Points on a hilly landscape, in no order, each with its height.
From any point a ball rolls to the lowest of the 6 points nearest to it. It stops when none of these is lower. Distance is the straight distance between rows; heights are no part of it.
gare (h 794): [-11   1  -7 -16  29  48   0   2 -14 -12 -30 -25  33  22  11  16 -15  29
  54 -17   6 -21]
Tev (h 796): [ -3  10 -26  18  26 -39 -21  -7  33  11  16 -19  26  -6 -16  21   1  20
 -34  -6  -8 -24]
vuzot (h 375): [ -7  -8  26 -21 -14  -1   8  18  -5  -4  11 -32 -23  33 -11 -24   2  -2
  -1  27   6  13]
soni (h 720): [ 11  40 -21 -36  -1  33 -17  18  35  -7 -35  22  32  25  20   2   7 -29
  38  21  16   5]
veb (h 695): [ -9   4  -2  27   7  11  -4 -20  -9 -22 -21  25   1 -37   9  44 -29   7
  -9 -43  -2 -27]
Sedi (h 506): [ 10  -6  40  11 -15 -17   3   2 -23   7  36 -19 -45  17   5 -17  24   6
 -32  14  -4  14]
bak (h 189): [  1 -11 -17 -13  12  11   6 -14 -11 -14   2   4  21 -21   9  14  -8  -3
   9 -18  -2 -14]
Rop (h 630): [ 28  34 -19  -4  18 -15  -7 -14  20 -17   3  50  19 -28 -15  15 -12 -21
 -34  -2  -6 -13]
suden (h 573): [-17 -47  13   8 -14 -21   6  18 -34   3  15 -61 -18  -7  -6 -17  14   4
  -3   5  -2   8]
luga (h 305): [ -6 -42 -12 -13  -8  15  14  -6 -31  -4 -15   2   2   5  -5 -10  10 -22
  19   4   4  17]
bori (h 546): [ -9 -61  -6   4 -27 -35 -18   1  -4   4  23 -33  12 -37  14  -5   2 -21
  -6  21  20  20]
nibo (h 332): [ 14 -24 -13   1 -20 -23   4   3  13  13  31 -19   2 -12 -10 -30  24 -28
 -23  24   0  18]
fadeg (h 458): [ -8  -9  -3 -16 -24  14   2   7  -7  10 -13  -3   2  12  10  -7   7   7
  36  18  19   2]
kula (h 647): [-10  21  -9  31  14 -10 -11 -12  17 -11 -14  14   3 -32  -1  36 -19  26
 -42 -21  -5 -24]
Pep (h 624): [  8 -31  17  13 -19 -20  -4  -2 -47  12   7  23 -38 -35  10 -21  23 -15
 -12  -5  12   9]
pubop (h 497): [ 14  -3 -28 -18  17   9 -24 -15  29 -17 -14  27  53 -26  11  18 -24 -17
   5 -28   0 -10]
nizok (h 676): [-28  20   2   3  22  10  27  23   8  -3   5 -65  -9  56 -15   1  -9  47
   8  -3 -31 -11]
pog (h 253): [ -3  -9  -9  -3  20   6  -3   4  17 -14  -7 -11  50   3   8  16 -27  15
  33  -6  -9  -2]
nes (h 721): [-14  13   9   1  44  23  30  -9  16 -17 -21 -10   1  14 -27  22 -27  12
 -11 -22 -40 -22]
Nolom (h 254): [  8  -2  16 -27 -56   4 -18  20  -8  28  25 -22 -15  17  -3 -48  30 -22
  13  34  18  21]
zego (h 679): [  8   9   1   8 -26   6 -35  31  15   2  -3  36 -11  -7  34  -1  -4  -2
  20  22  27   6]
tebu (h 591): [ 15  21   3  -8  16  35  10 -12   7 -14 -30  50 -20  -1   3  -2   1 -19
  18 -18   1 -17]
vulif (h 849): [ -1  46  27  26   5  -1   8   0  23  -5   6  -7 -39  21   2   7 -20  48
  -7  -5  -8 -18]
Vuba (h 547): [ -3   8 -20  12  34  15  10 -10  18 -16   3 -13  28   1  -8  29 -23  20
   3 -22 -24 -24]
didu (h 129): [-20 -20   2 -25 -15  20   8   6 -40  21 -12  -8 -18  17 -10 -45  25  -8
  48  -8  10  16]
muv (h 710): [ -6   2  18  18   1 -10   3   0 -12  -4  11   0 -23  -2  -1   8  -9  13
  -7 -13  -6   0]
tus (h 614): [  8  45  16  -8  25  48  19 -21   6  -9 -32  23 -31  15  -8   4  -4  10
   9 -20  -8 -40]
Letum (h 728): [-14  23 -11 -49  -8  50 -11  37  15  13 -28 -10  42  41 -11   7  -2 -14
  38  19   4  -4]
Zefe (h 429): [ 32  17  19   2 -28   4 -12   1 -13  17   7  61 -35  -7  23 -38  39 -15
  -3  17  29  26]
gori (h 449): [-10 -58  -9  10   1  -7  14 -18 -41 -11   6 -37  16  -4   3  -2   1 -13
  10  -9  -8   6]
Neza (h 460): [  1   3 -25   0   7  -9   1   3  32 -10  11   9  13  -5 -12   9 -13 -12
   3  -2 -10 -10]
memug (h 648): [ -6  -2  16  26  13   3   8 -10 -34  -1 -18  27 -42 -18  14   0   6   3
  -7 -17   7 -27]
Doga (h 650): [  3  31  12  15 -16  -1   6   7  22  11  18   5 -19  33  10 -18  -2  14
   2  25  19   7]
zuk (h 543): [ 22 -26 -23 -23  -7 -16 -10 -14  15  -4  20  17  43 -26  15   0 -10 -41
   0  12  -5   3]
zasu (h 715): [ 12  42 -26  15   8  -9 -22  12  54  10  15  10   3  -3  -5   7 -10  12
  -4  28  19  11]
Nol (h 613): [ -8  23  34  10   8   7  20 -12 -19  24   5  -5 -55  24 -12 -34  21   6
 -17  -1 -19 -10]
duvok (h 673): [ 17  55   3  -2 -16  16   4  17  27 -11   9  32 -21  28  -5  -8 -14 -10
  -6  17   4   2]
Les (h 575): [-17  12 -11 -15  -1   6  -7  23   6   6   5 -41  17  38   3  -5 -14  25
  33  20   9   7]
sebav (h 641): [-19   2   6  -5  34 -14  23 -29  -2  -3  -4 -27   1   0 -13  17 -12  -3
 -23 -29 -46 -11]
Vizib (h 321): [-15  -6  -8  32   8 -23 -14 -13  19 -13   3  -3  16 -17  22  41 -25  26
  16  -5  16  -9]
Kotel (h 769): [ 20  16  -6   5   4  -6 -38   3  32  -6 -12  56   4 -41  16  46 -16  -3
 -15 -13  35 -18]
Gunom (h 499): [-18 -20  23   5 -32  -1  20  17 -19   9  33 -59 -18  14   4 -20  19  28
   1  12  -7  19]
diri (h 216): [ -6  22   6 -31 -31  11   2  33  19  13  25 -10  13  38 -14 -32  19 -22
   3  43   8  17]
ronav (h 526): [  3  34  30   3 -30 -15 -22  21  -1   8  18  29 -47  14  11 -34  22  -5
   3  38  23  33]
sobop (h 605): [  0 -19 -21 -33 -10  18 -12  18  -5 -10 -17   0  50   1  12   1  10 -15
  52   8   3   4]
Mubo (h 517): [  1  25 -14 -21  13   8  -4   9  45  -8   6 -21  61  25 -25  -1 -16  14
  23  14 -19   2]
Gegen (h 161): [-14 -14  -8 -44 -45  14 -25  22 -20  28 -22  -4  21  26  -4 -41  21 -27
  56  20  32  21]
duvo (h 731): [ 21  52  -2  -2  25   3  -2  -5  58  -7 -10  44   0  10  -6  11 -25 -20
 -14  -1 -17 -34]
fumok (h 329): [ 21  27  16 -22 -13  26   9   7 -12  21   1  56 -24  16  -5 -49  31 -29
 -10   5  -5  19]
nub (h 574): [  0  16   6   0 -33 -16 -11  23  37  15  20 -19  -7  38  13  -5  -7  19
  16  48  36   8]
kadep (h 462): [ 34  -8   4  -6  -9  14  10 -18 -29   1  -6  67 -26 -25   2 -13  10 -36
  -6 -11  -9  17]
dapud (h 313): [  5  -9  13 -28  -4  42  10  -5 -39   8 -11  43 -43  12  -4 -40  45 -32
   6  -6   3  11]
gomi (h 638): [ 11  41  -5  -6   9  13   8  20  27  -2  -3 -14   3  34 -21   1   0   3
   7  22 -10   2]
sizan (h 538): [ -5 -15  -9  12  20 -14  19   0  -2 -10   1 -44  28  13 -20  -8  -9  11
  11   7 -13   3]
vuke (h 736): [-29 -45  -1  25  -5 -39   9  -9 -42   0  18 -25   0 -33   5  26   3   3
 -56 -31 -10  -6]
devoz (h 786): [ -6  18 -21  14  13 -21  12 -17  19   7  -9  14  12 -26 -27  30   4  -3
 -64 -24 -21 -23]
tuzas (h 742): [  4 -22  -1  14 -18 -14 -22   1 -16   2 -10  47 -15 -53  28  10   1 -23
 -40 -15  22  -4]
padu (h 818): [ 17  38  -1  -3   1  28 -14  12  35   6 -28  65 -11   3  31   9  -1  -3
  18  23  30   1]
Vaka (h 596): [ 10  18   2   2  -9  -6   1   3  23   4  21  18  -6   5  -7  -7  -4 -11
  -2  10   4  18]
Vov (h 674): [ -2  22  -9   1  10  16  -2  12  16  -7  -9 -12  -9  30  14  20 -24  35
  37   8   3 -19]
galaz (h 578): [  7 -31 -19   2 -16 -25 -33  13   6   6  15 -16  44 -25  34   9 -16   0
  27  15  36  14]
devub (h 492): [-13  -2  17  -4  20 -16  40 -11 -15  -8  -1 -35  -1  40 -24 -14   6   7
  -1  -2 -34  12]
nomom (h 804): [-25  11  -1  38  15 -38  -4   7   3   7 -14 -12 -20  -7 -16  42  -8  35
 -71 -43 -25 -19]
zop (h 525): [ 11 -32 -16 -10  21 -16  -2   4  20  -8  21 -19  56  -9   2  14   1   1
  12  10  -5  11]
Keve (h 797): [-16   0  19  27   8 -44  14 -11 -23   1   3  -9 -27 -30  -5   9   9   0
 -75 -31 -23 -10]
soze (h 562): [ 14 -17 -19  -9  44  19   8 -24   2 -30 -12 -28  62 -13   6  36 -21  23
  22 -36 -16  -9]
rabep (h 509): [ 10   3  31  17 -17   7  -4 -20 -42  10  12  21 -76 -17  20 -35  31  14
  -9  -1   6   7]
fumo (h 760): [  1   2   4  15 -12 -23 -23  -4  19  -5  12  58  -4 -29   9  19  -9 -10
 -49 -15  11 -13]
Vapep (h 419): [  5   4   3   1 -26 -11 -12  33  26  14  36 -43  11  39   1  -3  14  20
   2  50  14  22]
laz (h 688): [ 13  -4  -1  14  11 -23   6 -17   2  12   8  14   1 -15 -17   1   1 -44
 -62 -15 -20  -1]
puzi (h 598): [-25 -26   7  25  -6 -32  -4 -10 -11   6  19 -16   0 -25   4  21 -19   0
 -11  -6  14  -8]
zama (h 778): [ -2  -3 -21   2 -11  -9 -39  29  37   1 -10   6  40   1  49   4 -23  14
  59  20  37  35]
saroz (h 41): [  0  -9   4 -35 -26   7  14  18 -17  19  13 -15  22  10 -20 -25  22 -43
  13  44  -5  27]
buta (h 687): [ -6 -21  -1  15   7  -7   3 -29 -49  -1 -16  42  -7 -54  -8  10  11 -14
 -36 -44  -1  -7]
Disi (h 594): [ -5  12  -6 -27 -10  38   3  17   6 -10 -34   7   8  16  20   1  -5   6
  46   0  21  -2]
Mig (h 828): [-13  -4  -7  23  29 -31  -8   2  20   4  20 -58  25   9   2  30 -13  65
  -6   4  -6   0]
Rem (h 590): [  8 -18  17  11   6  -3  16 -24 -48  -7 -14  21 -33 -35  -2 -12  18 -13
 -18 -30 -15  -3]
Kopa (h 322): [ 15 -58 -18 -30 -30 -15  -8   4  -6  19   3  -1  32  -7   6 -19   3 -35
  21  21  25  37]
tapum (h 747): [  6  37 -22  -1  40   0  -3 -20  48   0  -8   3  43 -17 -27  36  -5  -1
 -22 -10 -29 -29]
vin (h 455): [ 17   2 -10   3   9  15  -3  -8  12  -4 -18  33   8  -9   4  -1 -24 -16
  29  -8   5  -8]
Dad (h 438): [ -9 -33 -11  -8  41  18  23 -38 -17 -22  -7 -17  22 -25  -8  14  -9 -15
  12 -37 -17 -14]
vos (h 649): [  1   7 -27  19   0 -34 -28   6  50  11  21 -17  19  10   4  21 -10  18
  -8  22  15   3]
Nad (h 620): [  7 -31 -20  -1  41 -20  14 -16 -12  -3  -5 -51  44 -16 -28  13  -3  -1
  -3 -28 -34  -3]
rori (h 433): [-22 -26 -13   8   6 -16  12 -17 -20  -7  -2 -26  16 -13   0  14  -6   5
  -2 -18  -6  -8]
gisi (h 454): [  4 -35   3   0 -41  -3 -17   4 -16   2   7  -3 -12   0  24 -23   8  -7
  15  25  27  22]
Lafaf (h 475): [  1  -9   1  -3  15  25  14 -19 -16 -14 -23  14 -28  -6   7  14 -14  -3
  12 -22  -5 -26]
zigef (h 581): [ -3   6  13   5   3  33  23 -11 -25  -7 -11   5 -23   9  -5  -1 -11   2
   4 -13 -10 -12]
Git (h 519): [  3 -14  16   9  -8 -41   0 -20   2  12  29 -15  -3  -9 -20  -4  14  -3
 -38  16  -5   8]
foni (h 296): [-22 -23   4  12  -9   7  10   2 -26  -9   5 -38   3  21   2  -3  -7  39
  18  -6  16  -5]
lig (h 692): [ -2  23  41  16  19   9  35  -2 -17   8 -12   1 -49  11 -16 -11  24  -3
 -20 -22 -47  -2]
luma (h 320): [  1 -11  24  -1 -13  18  -6  -2 -31   8  -7   1 -36   9  11 -35  24  17
  34  -2  23  12]
retus (h 702): [-23   6  24  27   6 -11  26 -16 -23  -1 -10  -9 -32   1   2  -5  17   1
 -33 -19 -29  -7]
futis (h 334): [-15  11  -2 -28  -5  33  25   7 -31   0 -20 -28   9  29 -29 -20  -8  -5
  27  -2 -28   8]
Naf (h 600): [ 12 -29 -24  12 -30 -60 -26  -6  32  13  42 -19  31 -23  -2  10   5  -6
 -21  40   9  19]
Biduk (h 523): [ 31   3  10  -3 -24  -8 -23  15  -2   7  -4  44 -35 -12  28 -18  13  -1
  -9  10  38  22]
zan (h 723): [-13 -11 -23  13  35 -13  -4   7   6  -7   5 -40  46   2  -5  43 -22  46
 -16 -17 -33 -12]
Kinek (h 637): [ -2   3  -5 -23  16  58   6  -1 -13 -23 -41  12   2   8  -9   5 -11  -9
  33 -14   9  -5]
kimuv (h 206): [  2  18   4 -40 -25  27   7   9  -4  12  -3  11  -6  16 -30 -38  16 -28
   7  25   7  14]
kiveb (h 549): [ 12   6  22  14 -23 -23 -15   0 -15   4  18  38 -41 -20  -8 -17  16  -6
 -43   6   7  10]
rese (h 237): [  0   8   0  11  21  41   8  -7  -8 -25 -25  -1 -41   8   9  19 -10  42
  23 -24   9 -27]
filup (h 571): [ -1 -37  -5   2  14 -26  19 -17 -21  -1  12 -48  10  -4 -27   4   2 -10
 -18 -12 -37  10]
ges (h 658): [ -1  31  28   9  -4   9  -6   6   6  -4  -7  32 -40 -14  17  -6   9   1
  -3   4  13  -6]

Where does a ball stop that starts at each point below?
ronav => saroz
nomom => bak
ges => saroz
Nol => saroz

Call two points neighbours if one is among the 6 nearest of the other. Go from one point of each pair to the other, from neighbour to neighbour, staying as low as possible. Name the highest point that can't be avoided.
rese / foni => Lafaf
bak / saroz => luga
saroz / foni => rori
saroz / didu => Gegen
